A landscape with many peaks, sampled at points; each row gives a point and its height.
A climber steps from a point to the highest of its 4 nearest points, and stops where none of them is higher. Distance is the straight distance between rows; heights are no part of it.
<388> height 7.35: [ -2 -14 -22  16  10 -11   3 -17 -11 -28  -2  24  -7 -25 -15]
<586> height 2.05: [-17   1  30   1   4  -4  14 -11 -19 -25   0  13   0  -9 -15]
<204> height 6.03: [ -4  -6 -23  12   6  -6   1 -11  -1 -18  -1  21  -9 -18 -15]
<237> height 7.01: [-24  -1  41   4   8  -7  17   0 -15 -28   7   5   0  -4 -16]
<525> height 6.36: [ -2  20  27 -13  -1  18  10  23   8  12  16 -10  -6  27   9]
<31> height 3.15: [ -4  -3 -15  10   1   7  -5  -2   4  -4   3  11  -2  -9  -8]
<127> height 4.95: [ 10  16  18 -18  -9   1  -8  20  12  37   5 -18   1  30  15]
<600> height 0.52: [ 13   2  -3 -10 -10  -5 -20  13  17  36   3 -19  10  18  18]
<504> height 6.01: [ 25 -15 -41  -2 -11 -12  -8  -6   0  24 -21 -27   2   0  28]
<167> height 2.40: [ -4  -4  -3   0   1   6  -4  -3  -4 -15   2  18  -5 -15 -12]
<518> height 5.67: [  0  -4 -38  15   9 -14   3 -20  -6 -24 -11  18 -11 -21 -12]
<578> height 2.70: [ 15  -8 -12   1 -10  -9 -17  10  14  30   3 -22  11  18  25]
<407> height 1.06: [ 11  -5 -12   5   1   3 -11   3  13  22  -2 -14   4  11   9]
<314> height 4.56: [ -6  12   9 -12  -7  12   3   5  -3  -8   4  11  -3  -4  -7]
<104> height 6.34: [ 12  -5 -29  13   0  -1  -4  -5  11  13 -12 -17  -1   7  13]
<326> height 6.17: [ -1 -12  -9  13  10  -9   1 -19 -10 -24  -1  25  -4 -23 -17]
<364> height 6.21: [  2 -16 -12  21  17 -11   2 -23 -15 -31  -6  29  -6 -28 -17]
<52> height 0.71: [ 12   9   0  -8  -4   6 -16  11  11  29  -1 -11   2  17   5]
<88> height 5.71: [ -7  16  13 -11  -7  15  10  10  -4  -2   7   7  -4   6   0]
<7> height 7.86: [-22   0  37  16  22   5  20 -24 -26 -40  -9  13  -4 -19 -30]
<8> height 1.97: [  0   5 -14  -2  -1  13  -8   2   8   4   1   8  -2  -3  -7]
<431> height 5.48: [ 19 -11 -29  -9 -23 -16 -11  14  18  33   2 -29   7  20  36]
<117> height 2.50: [ 13   8   7 -20 -15  -5 -19  23  14  40   9 -22  10  27  22]
<447> height 6.35: [ 18 -14 -36 -11 -21 -13  -8   5  11  28  -5 -32   5  16  34]
<124> height 5.73: [ 17  -8 -42   9  -2  -3  -3 -14   3  17 -27 -21   2  -3  17]
<491> height 5.30: [  5 -13 -30  22  18 -18   8 -31 -16 -37 -14  27 -13 -28 -13]
<87> height 4.53: [  4   0 -35  15   6  -1  -1  -9   9   3 -12  -2   0 -10   1]
<239> height 6.26: [ -1  -9 -28  14  14 -14   9 -24  -9 -31 -11  22 -12 -24 -14]
<64> height 2.17: [  7   1 -18  11   1   7 -10  -2  13  15  -2  -7   0   3   5]
<469> height 5.50: [-20   6  29  -6  -2   2  17   6  -6 -16   9   8   2  -1  -6]
<164> height 2.30: [-10   1  13  -4  -1   2   6  -6 -14 -20   0  18  -1 -15 -14]
<484> height 5.28: [-23  -1  42  -2   5   1  15   8  -6 -21  16   7   6   1 -13]
<152> height 6.55: [-19   8  36  -9  -6  14  12  24   5  -9  19   5   6   7  -2]
<589> height 5.09: [  2   0 -48  13   4  -1   2 -19   6  -2 -20  -2  -3 -11  -1]
<163> height 6.04: [  3  20  26 -16  -4  10   3  24   9  23  15 -16  -5  28  10]
<393> height 6.15: [ 23 -14 -45 -13 -23 -13  -9   6   7  30 -10 -33   2   6  34]
<529> height 0.49: [ 19  -2  -2 -14 -21  -9 -22  21  20  38   8 -20  17  25  25]
<283> height 2.60: [ -8  -3  15  -1   3  -3   3 -14 -20 -23  -4  21   1 -19 -14]
<241> height 2.86: [  7  15   6 -13  -2  18  -7  11   9  19   1  -9  -3  14   3]
<526> height 4.27: [ -6  -8   6   5  10  -5  -3 -16 -17 -21  -3  26  -1 -24 -16]
<203> height 6.37: [-17   7  32  -6  -3   6  16  15  -2 -12  17   4   4   8  -3]
<611> height 2.20: [-29  -7  54  15  26   6  19 -12 -10 -36   3   6   6 -10 -40]
<177> height 5.90: [  3  21  31 -16  -2   2   0  33  17  34  20 -21   0  41  18]
<492> height 7.05: [ -8  13  29 -11  -5  19  12  22   3  -4  16  -2  -3  17   1]
<60> height 3.59: [-20   6  34  -3   2  -3  17  -4 -16 -21   7  11   1  -5  -9]
<380> height 3.22: [-11   6  12 -11  -3   6   9  -2 -11 -17   1  14  -3 -11  -9]
<89> height 3.04: [ -5 -12  12  14  17  -1  -1 -26 -24 -32 -11  24  -1 -28 -23]
<397> height 1.08: [ 16  -1 -12   4  -7  -3 -17  10  14  31   2 -22   5  12  16]
<555> height 2.95: [  1  14   6 -12  -2  20  -4  10   6  13   1   1  -1   5   0]
<361> height 6.33: [  9   6   0  -2   1  12 -13   8  11  21   1  -5   3   9   0]
<539> height 5.60: [ 16 -10 -28   1 -13 -17 -11   6  15  28  -1 -29   2  15  29]
<256> height 2.13: [-12  -6  21   6  16   1   8 -25 -25 -31 -13  18  -2 -23 -22]

For each start below, name the point where the climber stops.
<600>: <447>
<31>: <388>
<397>: <447>
<164>: <492>
<283>: <388>
<177>: <492>
<163>: <492>

Call two points neighbours if one is among the 4 nearest of the other. Go from one point of each pair to the other, from neighbour to neighbour, staying as high as possible. Name the lowest point that can't be avoided.
<388>, <104>: <589>
<388>, <7>: <89>
<492>, <237>: <469>
<361>, <492>: <555>
<447>, <104>: <124>
